Each row is a point on a landscape with many valleys, with its height.
From any point a ball rolls to the lowest of the 2 points nearest to it. It stops when none of these is lower. Distance is the straight distance between rows; heights are no part of it.
K71 (h 566): [ 49 -13  26   2 -22 -23   1  45 -24  31 -21 -45 -39 -48  42  24  36   0
  16  -8 -13  24   7   0]
K463 (h 444): [-34  -6 -34  -3   1  34  -7 -36  32  17  24 -52  -4   1  16  33  46 -12
  -6 -47  17  12  12  14]
K716 (h 543): [-12  -1 -11   8  25  18  -6  18 -37  46  23 -31  53  34 -17  23  21  45
 -40  12  16   3 -45 -17]
K163 (h 198): [ 41  16 -22  14 -10 -19  10 -17  10 -15  -2  15  19  10 -32 -62 -42 -28
   7  50 -19 -18 -17  40]
K160 (h 246): [ -1 -29  -7  25 -18  16   8  32  13 -56  20  -4 -63   1 -63 -32  17 -51
  19 -12  -9  10  12  29]
K338 (h 268): [  8 -23 -23  32   2  -9  13  46  -5 -12   7  -2 -62  16 -83 -36  45 -48
  14  -1 -10   0  13  39]
K672 (h 292): [  2  19 -17 -37 -44  30   1  -4  17  41  18 -57  -3 -51  21  48  32  21
  -2 -29  -2  17 -24  -6]
K473 (h 187): [  0 -23  28  12   5 -22  20  21 -28  -3   6 -32 -17 -11 -35  -2   2  12
 -20  12  -6  21  17  34]
K393 (h 305): [ 21 -24  12 -14 -36   6  19  85  15  17 -32 -47 -50 -49  11 -14  61  -1
  30   4  -4  10 -33  -2]
K229 (h 127): [-76 -25  -3  -7  13  51  15 -11 -13 -14  57   2  65  28 -33  -3 -15  31
 -15  11   8  -4 -24  22]
K634 (h 307): [ -5  13 -12   1  16  -3  38 -44  23  33  30 -14  75  37  12 -29 -30   5
   4  32   1  -7   0  28]
K841 (h 269): [ 34  -6  41  14  -1 -32  50  -9  44   6  -3 -23 -36 -12  31 -20 -31 -17
  43 -15   3  32  57  24]
K225 (h 471): [-64 -10  15 -19   4  25  21 -34  25  -8  62 -39  40 -12   4  27 -36  15
 -14  -4  -1  15  25  26]
K427 (h 145): [  6 -47  11  23  -3  -6  25  15  11  -1  12 -32 -62 -13  21  12  50 -30
  31 -32  -5  41  44  41]
K941 (h 120): [ 47   1  -9  12  17 -27  19  19 -15  11 -21  39  17  33 -25 -48 -13  -6
  -4  42   2 -31 -28 -12]
K145 (h 308): [-12   4  23 -25 -23   7  48   2   4 -34  19  33   8 -16  -8 -39 -58   2
  42  31 -18  -8 -24   6]
K481 (h 253): [-42   8  -9   1  -3  20  39  -8  18  29  21  39   6  47  11  27  16  42
  52 -22  27  -2 -19 -21]
K193 (h 324): [-11  -5  15 -27 -16  23  18  18   8 -45  -1  37  -9 -14 -13 -37 -28  16
  41  14   0 -21 -45 -17]
K780 (h 343): [ -6   7 -17  22  12  -3   8 -18 -22  14   7  -4  20  40 -15  -3 -19   8
 -11   4  -8  10 -13   6]
K410 (h 656): [  0   7  -7  10  32  -2 -41 -23  17   9 -32   5   9  18  39  26  42 -11
 -20 -29  28 -22  28 -21]
K189 (h 56): [  9 -19  37  32   3 -43  23  56 -63  -1  -8  35 -39  12 -63  -1  -9  12
   0  30 -17   3  30  15]
K69 (h 524): [ 76 -17  48 -15  17 -39  25  48  28  32 -32 -28  -1 -23  14 -38   1  20
   2  33  32 -15   0  -7]
K152 (h 628): [ 33 -29   4  43  41 -32 -24  49 -42  35 -15 -24   7  33 -31  -6  49  -2
 -70  22  22  -1   4   2]
K239 (h 342): [ 45   6  -1 -25 -39  17 -16  52  -1   9 -37 -35 -45 -68  16 -23  31 -13
  -4   3 -12  -3 -48 -23]
K643 (h 432): [-40 -20 -21  22  37  20   3 -31  18  27  28 -40  17  41   5  30  45   8
 -12 -32  29  18  14   8]
K637 (h 485): [ 36  43 -60   8   5   1 -66 -16   1  13 -32   1  22  10  16   3  21 -16
 -25  -8   2 -10 -25 -16]
K914 (h 546): [ 66  39  34 -31  -4 -18  -9  12  22  16 -36  -4   0 -39  56   6  -9  20
  24  -3  14 -19  -1 -37]
K982 (h 392): [-35 -17   6  27  22 -11  16 -26   7 -32  33 -11  -1  16  -6 -15 -46 -38
 -12   8 -18  25  56  38]
K501 (h 362): [  8  -3 -38  33   8   3   6 -27   9  17  18 -23  17  47 -30 -32   7 -16
 -12   6   2  10   5  42]
K632 (h 625): [ 18 -27   8   4  20   0 -31  14   2 -10 -27 -44 -26 -30  21  -5  36 -27
 -19 -14  11  -1  16  10]
K920 (h 465): [ 21  -5 -31  27   1   0   7  30  28  39 -33  -9 -35  16  33 -21  69 -20
  23 -14   6  -3 -15 -13]
K444 (h 316): [ 21  30 -31 -37 -46  25 -22  13  -1  33  -6 -28 -17 -54  35  42  42   1
  -7 -33 -15   3 -28 -32]
K548 (h 469): [-10  -3 -30 -36 -31  55  -4 -29  33  -5  27 -45   9 -36 -10  -7  -9   5
  -7 -21   3   0 -37   5]
K747 (h 281): [  3 -27  14 -11 -24  11  26  46  11   2 -13 -23 -61 -31  43  10  44   1
  54 -29  10  16  -6 -12]
K776 (h 197): [-29 -21   5  20  47 -11   5   9 -41  22  -4  49  23  55   0  24  18  30
 -19   1  15 -13   2 -40]
K784 (h 317): [-12  63  16 -25 -42 -21 -21 -27  -4  10   4  28  21 -23  29  82  -8  28
 -23 -14 -19  -5  13 -21]
K834 (h 87): [ 13   8  14  29 -27 -27   3  43 -50 -27 -14  40 -67  -2 -50 -20 -10  -7
  19  -2 -40  25  11  19]
K224 (h 408): [ 24   9 -36  12  -4  10 -35 -36  22 -29 -23  -8 -10  -3  -8 -37  -9 -38
  -7  -1  -5  -8   0  22]
K124 (h 141): [  0 -63  29  19  58 -19 -20  11   3 -33 -38  14  -8  12 -15 -41  15 -24
 -34  12  28 -35  43   4]
K296 (h 171): [-35 -43  37  13   7   3  63  13  39  -5  37 -13 -12  15 -11  -7 -23   7
  30   9  23  18  18  20]
K195 (h 151): [ 50  13 -14  20 -12 -18   2  29 -16  24 -25 -13 -28  12 -17 -30  20  -9
  -4  12 -10   2 -21   8]
K971 (h 98): [-83  -9  11 -18   4  42  43 -16   7  -5  63  13  76  17  -4  -6 -34  20
  15  31  12  -5 -13  21]
K675 (h 224): [-40  23  -6 -34   2   0 -27 -50  -8 -57   1  63  50 -25  18   7 -36 -19
   3  33 -15 -20  -3 -22]
K531 (h 148): [ -6 -22  40  16  14 -33  62   7  10  -6  13  23 -15  15  -5 -28 -44  -4
  26  22  -1   9  38  21]
K284 (h 410): [  6 -14  14  26  34 -26  55  -3   0  74   7  13  16  55  10  18  -1  18
   7   5  23  16  22 -15]
K832 (h 363): [ -4  35 -16 -15 -38   6 -21 -51  16  -6   0  -3 -21 -41  29  42 -10  -9
  15 -42 -18  22  24   0]
K401 (h 587): [ 12  -9 -22 -17   2  31 -32  39 -10   6 -22 -48   4 -20 -15 -14  44   5
 -52  12   6 -20 -50 -27]
K853 (h 454): [-32  -1 -17  -4 -40  46  15  14  -4 -20  26   8 -36  -9 -21  -3  -2   7
  38 -27  -1  16 -38  -6]
K609 (h 470): [ 30  15 -45  33   5   3 -60   5  -6  21 -39 -11 -14   2  25  -1  64 -37
 -23 -15  -7  -3  -6 -13]
K274 (h 286): [  7  29  37 -29 -23 -15  27   1  -7 -17  15   0   6 -34  22  -7 -60  12
  24  20 -32  15   8  11]
K413 (h 223): [-14   7 -21 -36   5  31  -6 -54  38 -18  16   0  72 -15   5 -28 -31  -7
 -12  30  -3 -33 -25   7]
K594 (h 705): [ 24  45  32 -39  -7 -33  13  -6   2  22  10  19  51 -16  45  18 -38  32
  18  21  -9 -16  -9 -22]
K797 (h 133): [  3  -2   1 -11  33   3 -61 -26 -10 -42 -25   4  26 -13  11  -9 -17 -17
 -50   3   0 -18  19 -12]
K733 (h 276): [  4  36 -20 -16  12   1  -7 -62  36  17  21 -25  82   7  20   4 -29   1
 -18  22  -8 -18   2  21]
K178 (h 112): [ 26 -21  23  14 -41  -9  27  38  -9 -16   3 -21 -80 -38  -1  -7  20 -29
  39 -24 -22  41  31  42]
K65 (h 89): [ 27 -25  41  13  30 -40  34  35 -30  12 -14  38   5  19 -31 -19 -17   7
 -13  40   5  -6  13  -6]
K711 (h 700): [ 19  38  19 -10  -4 -21 -24  -2 -50  20  11 -20  25 -29   7  30 -38  19
 -39   8 -31  17   1   1]
K194 (h 589): [  6 -54  47  22  38 -37 -11  33 -36  32 -14 -37 -11  -6  20  27  38  18
 -32   6  26  26  50   4]
K218 (h 684): [ 35  43 -25  13  -8 -12 -60 -29 -44   3 -10 -17  17 -16  -4  30 -13 -11
 -52  -5 -29  19  16  10]
K78 (h 361): [-50   7   3   2  30  -6  10 -58  45  -8  24  24  27  33  34  16 -28  -9
  12  -8   9   0  46   0]
K405 (h 222): [-59 -12 -18   2  -2  33 -24 -18 -39 -13  31  -5 -14   4 -11  68  26  15
 -22 -38  -3  24   8  -6]
K164 (h 111): [  9  15  -6  24 -23 -11 -26  31 -71 -17 -21  33 -41   9 -37  -5   5  -5
  -1   8 -26  17 -14  -4]
K533 (h 431): [-18  -7 -19 -10  -5  32 -11 -32  26 -44  17  13   2   4  -4 -18 -24 -17
   8 -10   1  -9  -2   3]
K439 (h 525): [-53 -14  -7 -17 -21  45  11  40 -31  25  29 -19  -6   2 -12  38  33  49
  15 -18   9  13 -55 -22]
K606 (h 282): [ 13  15  47   0  -5 -25  18  -6  11   1 -12  12 -38 -28  49  10 -14  -4
  47 -31  -3  24  56   4]
K482 (h 326): [  7  10 -14   7  22   0  20 -21   7  28  11  20  51  45   6  -9 -11  14
   5  17   1 -17 -19 -11]
K333 (h 168): [ 20  -4   7   2 -23  -7  11  93 -32  18 -29  12 -34  -2 -36 -24  33  24
  15  28   5  -9 -64 -29]
K81 (h 680): [ 29  14   7 -43  14  19   3  -9  41   6 -10  -9  67 -11  26 -29 -11  29
   2  30  25 -58 -49 -27]
K392 (h 245): [ 34   1  23   4  -4 -17  20 -24  41 -14   4 -41 -22 -28  19 -32 -44 -26
   7  -2 -10  24  51  44]
K648 (h 351): [-34   7 -26  17  20   1   7 -57  45  -4  14  56  25  54  18   3  -2 -11
  35 -18  12 -10  31  -9]
K905 (h 183): [ 14 -46  34 -15  10  -6  12  48  38 -41 -11  -9 -43 -21 -47 -44  14 -16
   5  17  28 -23  19  18]
K766 (h 266): [-16 -21   6 -28 -31  30  26  16   7  25  31 -69 -15 -38  10  28  24  35
  19 -25  11  24 -27   6]
K713 (h 192): [-33 -48  33  13  -5  20  42  13  36 -40  37  -8 -44  -3 -10   0 -11 -12
  45 -23  23  18  20   0]
K865 (h 265): [-52  -5   7  30  11  -2 -13  -3 -52 -43  19  46  -9  26 -19  11 -31  -6
 -10  -3 -25  20  23   9]
K793 (h 456): [ 27  12 -24  31  -5 -11 -20  24 -14  45 -30   9 -39   5  50  19  70 -17
  24 -32  -2   9  -1 -15]
K103 (h 174): [ 17 -57  29  10  35 -21  -7  40  15 -27 -39   3 -45  -5 -22 -34  33 -16
 -11   6  26 -27  27  -1]
K990 (h 409): [-10 -26 -16  21   8   8  -3  31 -35   7  16 -54 -18  17 -73  -4  48  -3
 -49   8  -6  14 -15  33]
K478 (h 196): [-39 -31   1  10  42   1   2 -17 -18 -30  11  22  38  36 -33 -22  -6  -2
 -38  34  -2 -21   2   6]
K46 (h 210): [ 31  -5  18   7 -15 -22  55  51  -9  42   5 -22 -20   5 -50 -21   1  29
  25  26  -2  11 -28  21]
K456 (h 312): [ 20 -11   7  -2   4   4 -24  -4  37 -45 -44  35 -48 -15  38 -40  -1 -33
  29 -17  17 -27  14 -20]
K117 (h 638): [ 31 -15  -2  20  48 -17 -20  12 -22  31 -10  -3  31  40  -3 -12  26  15
 -49  12  29 -20  -3 -18]
K867 (h 420): [-34  -4 -11  37  42 -10  20 -32   2  59  24  -4  26  64  10  38  15  13
  -4 -20  22  19  38   3]
K381 (h 405): [ 38  45 -60  10 -51  14  -6   3 -10  17 -19  11 -20   0  -9 -24  -3 -15
  43  -6 -21   8 -63  -1]
K753 (h 532): [-26  -9  10  -8   9  17  18  23 -14  35  22 -28  29  10   4  30  15  55
  -5  -5  19   0 -34 -17]
K157 (h 311): [-21 -18  12 -15 -27  31 -21  11  -9 -89   0  39 -54 -23 -27 -12 -32 -21
   8 -17 -17  -4  -2 -13]
K939 (h 167): [-50  -3 -35 -13  22  46 -10 -47  16 -12  28   9  72  29 -13  -8  -4   7
  -9   7  14 -20 -23  10]
K361 (h 229): [-52   8  41  -4  16 -20 -19 -11 -22 -33   0  25  -8 -16  34  43 -35   3
  -6 -18 -13  18  68  -9]
K322 (h 158): [ 72  35 -10   6  -9 -35 -11  12 -33  -2 -22  18  19   2 -31 -43 -31  -9
 -19  50 -33  -6 -31  13]
K372 (h 483): [ 32 -27 -22  23  29  -9  24  44  28  46 -20 -30  -4  40 -44 -53  55 -11
 -11  31  32 -30 -31  -4]
K119 (h 440): [ 37  39 -20  40 -20 -30  -3 -24 -13  22 -28  29 -29  26   8 -10 -13 -28
  31 -17 -24  30  31  18]
K420 (h 232): [ 22   7 -12  13  16 -26  -6 -47  24 -35  -8   8  34  11  -7 -61 -50 -50
  -2  49 -18 -11  21  41]
K75 (h 379): [  4  54  -1  -2 -21 -17  -4 -42  17  14  -5  21   4   2  38  35 -23   0
  23 -28 -20  19  38   5]
K547 (h 709): [ -9  30  36 -22  10 -23  -1   3 -28  11  11   2  45 -13  25  39 -26  28
 -21  19 -13   2   6 -15]
K917 (h 487): [-52  11   7 -21   7  14   3 -46  35  18  33 -41  54   2  21  64   1  24
 -33 -21  17   5  25  10]
K368 (h 339): [-35 -14  19 -42 -25  40  -3   7 -15 -61   5  32  -7 -37 -18  -6 -36  21
  10  -5  -8 -15 -37 -22]
K267 (h 126): [ 55   2   1  26 -18 -27  12  59  -6  22 -38  28 -61   9 -20 -45  37 -27
  30  11  -6  -9 -12   0]
K538 (h 563): [-20  46 -29 -39 -65  29 -29 -28 -19 -22   9  46  17 -38 -11  39 -38  25
   5 -16 -32  -7 -33 -23]
K185 (h 157): [ 14  12   4   6  10  -7 -38  38 -41   4 -35  32 -13  13  19  12  24  22
  -6  -1   7  -7 -18 -47]
K576 (h 415): [-23 -15  14  -2   7 -16   1  -8  -8 -64  21   9  -3 -13 -36 -36 -51 -44
 -21  41 -29  -2  37  40]
K269 (h 425): [ 12  30 -20  26 -41   2  31 -19  15 -25  15  40 -25  20 -14 -26 -56 -24
  69  -8 -26  24 -10  21]
K963 (h 663): [-31  27 -21  21  19 -10 -44 -45 -10  -1  -5  29  19  38  15  55  23   1
 -20 -28   2  -1  35 -11]
K109 (h 108): [-28 -55   4  35  48  -8 -25  10 -17 -44 -18  38 -22  39 -29 -27  19 -22
 -37   1  19 -17  42  -1]
K25 (h 460): [ -1  12 -56 -11 -27  46 -14 -54  53  22  18 -53   6 -13   7  14  19 -16
  -3 -38  10   1  -8  16]
K850 (h 219): [-13 -51  18  25  -2  23   9  11  36 -78  24  -3 -53  -3 -30 -18  -6 -48
  21 -24  10   1  25  12]
K723 (h 124): [-64   8  33 -31  15   3  49 -19  -4  10  39  28  63   9  23  19 -28  37
  21  40   7 -13   1  -7]
K170 (h 499): [-56  11  28 -23  16 -13   3 -23  22  12  15   1  28   7  32  72  14  30
 -14 -26  14  -1  40 -15]
K586 (h 159): [-69 -33 -15   7   2  60  15   3  -4 -10  56 -23  20  25 -42  10   7  21
 -11 -18  19  10 -28  18]
K113 (h 248): [-77  13  -4 -22 -17  29 -26 -28 -29 -13  30  -2  17 -13  -7  72  -4  27
 -43 -29 -13   3   4  -3]
K353 (h 230): [ 26   2  10  15  -3  -9  52  39  -8  62   0  -3  -7  23  -8 -10  11  43
  27  13  19   6 -33  -6]
K954 (h 474): [-16  35 -48 -21 -47  40 -22 -12  17   7 -14  27  -2  -2   1  25  16   8
  21 -24  -3 -15 -60 -33]
K396 (h 523): [ 29  60 -39 -13 -19  -4 -42 -19 -38   3   5  22  64  -7 -10  17 -33   7
 -20  25 -31  -9 -54 -15]
K842 (h 514): [-44  19 -31 -26 -33  45 -27  12 -31  15   6  -4  -5 -15  -9  62  40  35
 -17 -31  -2  -2 -44 -33]
K687 (h 433): [ 23  19 -11  30 -17 -24  21 -25  13  -7   3  23 -31  22  -6 -31 -37 -32
  43  -8 -15  28  28  34]
K351 (h 699): [ 52  34  21 -29 -13 -17  22  22  -8  25   4   5  22 -11  25 -13 -34  35
  17  32 -10  -4 -41 -19]
K556 (h 231): [  4 -16  38 -20 -14 -12  30  23  -1  12  12 -58  -4 -33  -4   5 -14  38
  10   4   2  31  -3   8]
K101 (h 509): [ 79 -10   7   3  25 -27  11  25  23  39 -17 -33  24   6  11 -47   8   5
 -25  32  26 -27 -17  -4]
K495 (h 165): [-47 -28  29   0  35  -9  16   2 -37 -14  22  21  37  18  -6  -3 -26  19
 -18  29  -5 -10  10  -3]
K24 (h 121): [ 29 -15  41   1  19 -44  41  16  12 -10 -20  28  -8  -5 -30 -51 -28 -12
   4  43 -10 -18  19  19]
K258 (h 602): [ 32 -19  40  26  37 -51 -12  13 -30  40  -6 -40  12  -2  15  21   0   9
 -47  13   9  18  46  11]
K930 (h 341): [ 13  45 -26 -34 -65  12 -36 -29  11  13 -10  -4 -18 -62  27  55   9   2
   3 -48 -16   6  -5 -21]
K100 (h 452): [-39 -22  13 -13   7  14  -1 -24   9 -26  34 -34   6 -12  -6   6 -23   9
 -16  -8  -3  10   8  12]
K734 (h 531): [-37 -28 -15 -27  -2  49 -25 -21 -18 -59  26  -6  28 -34 -43 -22 -34   5
 -54  17 -10 -13 -27  13]
K299 (h 391): [ 17  41  24   2   2 -46  14 -25   3  51   5  11  24   9  49  54 -10  19
   5 -12  -5  15  40  -1]
K608 (h 513): [ 10  37  30 -33 -18 -10   1  -5  22  32  -6 -14   8 -27  48  58  18  45
  12 -25  13   4   2 -28]
K857 (h 132): [-19 -28 -17  34  35   7 -11  -7  -2 -37 -23  53 -17  47 -14 -27  10 -27
  -2  -6  18 -20  12 -14]
K498 (h 639): [ -9 -26   8 -22  27  18 -15  -6  35 -25 -17 -28  -9 -19  29   1  17   1
  -2 -18  31 -14   9 -15]
K62 (h 448): [ 41  28 -25  47 -14 -26 -12  -7 -26  45 -21  13 -35  21  29  10  35 -26
  24 -33 -22  31  20  18]
K618 (h 285): [ -4 -38  -6  22  -4   2  13  72   3  -4 -14  -1 -67  12 -44 -23  70 -25
  21   5   2   1  -4  -1]
K246 (h 486): [-32  35 -49 -15 -28  29 -54 -41   3 -21 -10  47  14   7  -4  46  17   2
 -10 -32  -2  -9 -29 -29]
K415 (h 647): [ 18 -19  -3  14  55 -12 -39  -6  -8  36 -12 -20  36  25  28  28  40   9
 -55 -12  39 -15  18 -26]
K624 (h 692): [ 56  37  11 -50 -19   5  16   0  32  22  -3 -19  29 -27  28 -25 -31  29
  13  19  -1 -22 -54 -16]
K872 (h 143): [-77  -9  34 -29  27  -7  25  -8 -31 -24  28  49  45   9  15  10 -31  12
   4  48   6 -18  14 -18]
K433 (h 435): [-17 -36  53 -11  18 -28   8   8   2 -60   4   0  -3 -24 -22 -33 -38 -14
 -29  37  -7  -9  43  32]
K816 (h 564): [ -6 -25 -15  -2  19  19 -21  18 -24  24  15 -65  20  -4 -27  10  37  20
 -57   3   9   7 -37   1]
K602 (h 501): [-30  38 -51 -20 -41  31 -61 -20 -18  15   2   3  26 -14 -13  63  23  24
 -44 -22 -14 -11 -46 -35]
K997 (h 577): [ 39 -34  39  23   6 -42  18  40 -25  55 -17 -29 -31 -10  35  23  38   9
  14 -11   9  30  41  10]
K707 (h 609): [ 11 -33 -18  13  24   2 -34  32  -1  -7 -23 -52 -23 -15 -24 -27  53 -26
 -46   9  15 -13  -8   9]
K350 (h 293): [-41  44  20 -47 -33 -11 -19 -48  14 -31   3  38  37 -28  33  67 -29  12
 -13  -8 -21 -16  20 -12]
K55 (h 296): [  6   5  15  -5  -8   1  -5  -4   8 -25 -24  27 -36 -18  26  -7 -10  -5
  37 -23   3   6  17 -15]
K347 (h 473): [ 16 -24 -34  31  18   3   2  34  23  25 -32  -7 -21  38  -6 -48  61 -23
   5   8  25 -20 -27 -19]
K801 (h 190): [-59 -41  -7   3  -5  38  12  10 -19 -10  47 -43 -19   0 -32  36  26  22
  -6 -28   6  37 -10  15]
K861 (h 144): [ 14 -21  33   7 -15 -23  27  25   3 -29  10 -18 -56 -31 -28 -20 -10 -14
  17   0 -19  28  36  48]
K487 (h 506): [ 41  33 -58   0   1  -3 -45 -35 -10 -10 -10  16  58   6 -12 -11 -20  -8
 -26  26 -18 -23 -37  -2]
K19 (h 288): [-37 -14   3  13 -10  16 -21 -11 -26 -92   8  54 -19  -5 -22  -4 -46 -36
   4  -6 -25   1  18  -1]
K67 (h 417): [ 30  50 -39  14 -41   0   7 -12 -19  -5  -8  42 -17   8 -18 -22 -47 -11
  56   0 -38  26 -33  14]
K50 (h 498): [-24 -25 -20 -29 -25  69  -6  -6  13 -30  32 -43  17 -32 -40 -26 -21   7
 -39   1   1  -9 -31  18]
K187 (h 340): [-26   0  -9  11  25 -12  54 -30  18  30  15  55  41  57  12 -10 -27  -4
  37  17  -1  -4  14  -6]
K765 (h 526): [ 19  11  36 -47 -25  -1  -5  -5  24   6 -10 -45 -16 -67  53  50   0  20
   3 -32   8   7  19 -17]
K946 (h 271): [-62  27  31 -39 -16  -7  16 -35  20 -35  28  32  17 -18  42  43 -53 -11
  20   2 -15  -1  38  -1]
K782 (h 670): [ -2  40 -49  18   1  -6 -56 -56 -11  -6 -12  13  23  19   1  45  -2 -15
 -26 -25 -23  10  20   3]
K63 (h 445): [-35  -2  -9  -9 -36  54   2 -18  18 -37  41  11 -13 -15  -8  11 -26  -8
  26 -42   3   7 -13  -9]
K180 (h 616): [ 48 -33  27  34  40 -51 -10  31 -21  30 -17 -29   9  10 -28 -15  19 -10
 -55  29  12  -5  34  26]
K143 (h 180): [-13 -33   1  18  50 -12   6 -26  -2 -31  -5  47  41  39 -26 -53  -9 -32
 -25  59   7 -36   8   5]
K516 (h 548): [  6  48 -54 -16 -46  27 -25 -42 -14   2  14   4  15 -15 -18  21 -26   3
  -2 -19 -24  12 -32   6]
K575 (h 654): [  3 -28 -24 -10  17  40 -24 -11  58 -23 -17 -39  -9  -4   0 -47  25 -31
 -18 -10  28 -30 -20  -6]
K98 (h 260): [-40   8 -12  17   4  -1  24 -12  15  34  11  32 -17  51  27  51  47  19
  53 -50  29   9  13 -23]
K705 (h 370): [ 38  25 -12 -27 -35  21 -35  21  -8  -6 -40   7 -34 -50  16 -17   0  -8
   3  -6 -15  -7 -30 -27]
K900 (h 537): [ 26  74 -53  -4 -41   9 -16 -31 -18  31   9  21  38  12 -11  26 -34  16
  12   7 -27   6 -43   2]
K650 (h 155): [ 25 -14  14  -7  -2  -9  22  23  26 -34  -5  -4 -25 -11 -53 -56 -15 -20
  14  29   3 -18   0  24]
K856 (h 184): [ -8   6  12 -35  29   0 -31 -24  -4 -42 -14  26  43 -23  22  -4 -29   3
 -15  18  -5 -33   9 -26]
K352 (h 243): [ -4  -8   6   7  -2   4  48  27  -2  39 -11  38 -18  39   7  -2  18  36
  52  -8  20  -7 -39 -34]
K208 (h 202): [ 21   1  -3  -8  -6   3  -7 -40  43  -5   2 -60  -7 -33  16 -11 -24 -17
 -12 -16  -8  18  28  37]
K616 (h 261): [ 10  -6  61 -36 -11 -25  34  11   9  -4   4 -34   4 -44  18   4 -50  27
  10  16 -11  14  12   7]
K953 (h 152): [  1 -31 -35  36  39 -14   6 -20   1 -24 -17  70   5  67 -41 -52  -4 -37
   2  22   5 -23   5   1]
K373 (h 299): [-15 -48   7  23 -14  -6  41  64 -22  19   0  -1 -60  21 -24   6  57   9
  31  -7   9  21 -10   2]
K206 (h 383): [-13 -15 -35  21 -10  22   5   1  -9   2  26 -36 -13  25 -52 -20  31 -14
 -10  -4   0  19 -26  37]
K874 (h 188): [-14   8  25 -18   8 -11 -46 -28 -17 -33 -10  -1  -4 -49  24  32 -41 -17
 -36 -18 -23   8  58   5]
K868 (h 146): [ 45  -4  17  14 -15 -22  -6  96 -20  15 -56  17 -51 -17  -8 -34  41  -9
  15  18   3 -11 -24 -31]
K803 (h 206): [ 36   5 -15  20  40 -15 -60 -42   0 -14 -27 -22  29   2   2 -29 -10 -26
 -61   8  -7  -9  30  21]
K303 (h 538): [ 45  -2  46 -34  15 -12  16  15  44   7 -27 -21  -4 -33  52 -16  -9  19
  23   1  29 -15  12 -26]
K199 (h 182): [ 58  10  15   2 -31 -17  22  52 -13  27 -13 -30 -33 -28 -20 -26  13  15
  14  14  -8  10 -32  12]
K186 (h 668): [ 18 -15 -10 -14  28  21  10 -19  58   5 -11 -24  31  17  16 -46   7   1
   4  10  34 -41 -31  -5]
K965 (h 373): [-40   2  11  11  32 -30  26 -39  10   6  29   6  36  29  27   8 -44 -22
  -4  28  -7   3  55  20]
K128 (h 400): [  8   3  27   9  20 -28  25  -1   5  68   1  -2  15  29  44  52  19  32
  24 -18  26  10  30 -21]
K155 (h 110): [-10  -4   7 -26  -2  14 -40 -52  26 -32   9 -34   3 -55  19  23 -28 -25
 -38 -25 -15   4  47  11]
K389 (h 381): [ 27  -5 -59  42  21  -2 -14 -29  25  -3 -13 -14   5  39 -38 -53  13 -37
 -20  11   5 -13  -3  39]
K249 (h 179): [-27 -13   8  12  23   2  -8  27 -54 -11 -12  35  -9  39 -28   7  18  31
 -12   8   6  -4 -25 -24]
K147 (h 270): [-25 -28   3   4  -2   9  20  24  17  14  -4  10 -45   8  42  33  65   3
  55 -42  19  19   7 -22]
K915 (h 267): [ 24 -17   9   8  42 -25 -20 -35  13 -24 -15 -22  30  -1  -3 -42 -33 -37
 -52  35 -11 -16  42  38]
K32 (h 136): [ 30  16 -25  34  -4 -17 -40  44 -69  15 -35  37 -17  28 -12  -9  28  -6
 -17   9 -12  -2 -34 -33]
K928 (h 249): [-33  40  -4 -28 -20   2   2 -40 -10 -33  22  51  38 -12  18   7 -54  -8
  23  28 -26  -3   0  10]
K574 (h 390): [ 45  46 -45 -13 -32  12 -22  -3  29  19 -39   5 -13 -23  27 -21   8 -21
  31 -16  -3  -9 -35 -23]
K539 (h 495): [ 52 -21  -4  23  41 -10  31  12  38  55 -21 -10  22  44 -11 -48  19   2
 -12  29  42 -36 -32 -11]
K578 (h 555): [ 66  17  27  -1 -11 -21   2  43 -10  41 -33  -5 -29 -25  48   3   9  11
  24  -5  11   6  -3 -20]
K286 (h 464): [ -9  34 -27 -22 -58  55  12  26   8  21  10   9 -19  -9  -1   4   7  24
  55 -25  -3   3 -72 -26]
K651 (h 505): [-31   5  31 -17  -1   1   0  -8   5   6   9  -3  -9 -13  33  62  17  27
  15 -37  13  13  28 -25]
K901 (h 247): [-32  21  25  10  -2 -17  -3  -1 -57 -17   4  36 -19   1   8  35 -33   7
  -7 -11 -28  31  36  -6]

For each start below, name the point where the ball stops.
K576: K971
K368: K155
K780: K971
K69: K267
K381: K267
K547: K267
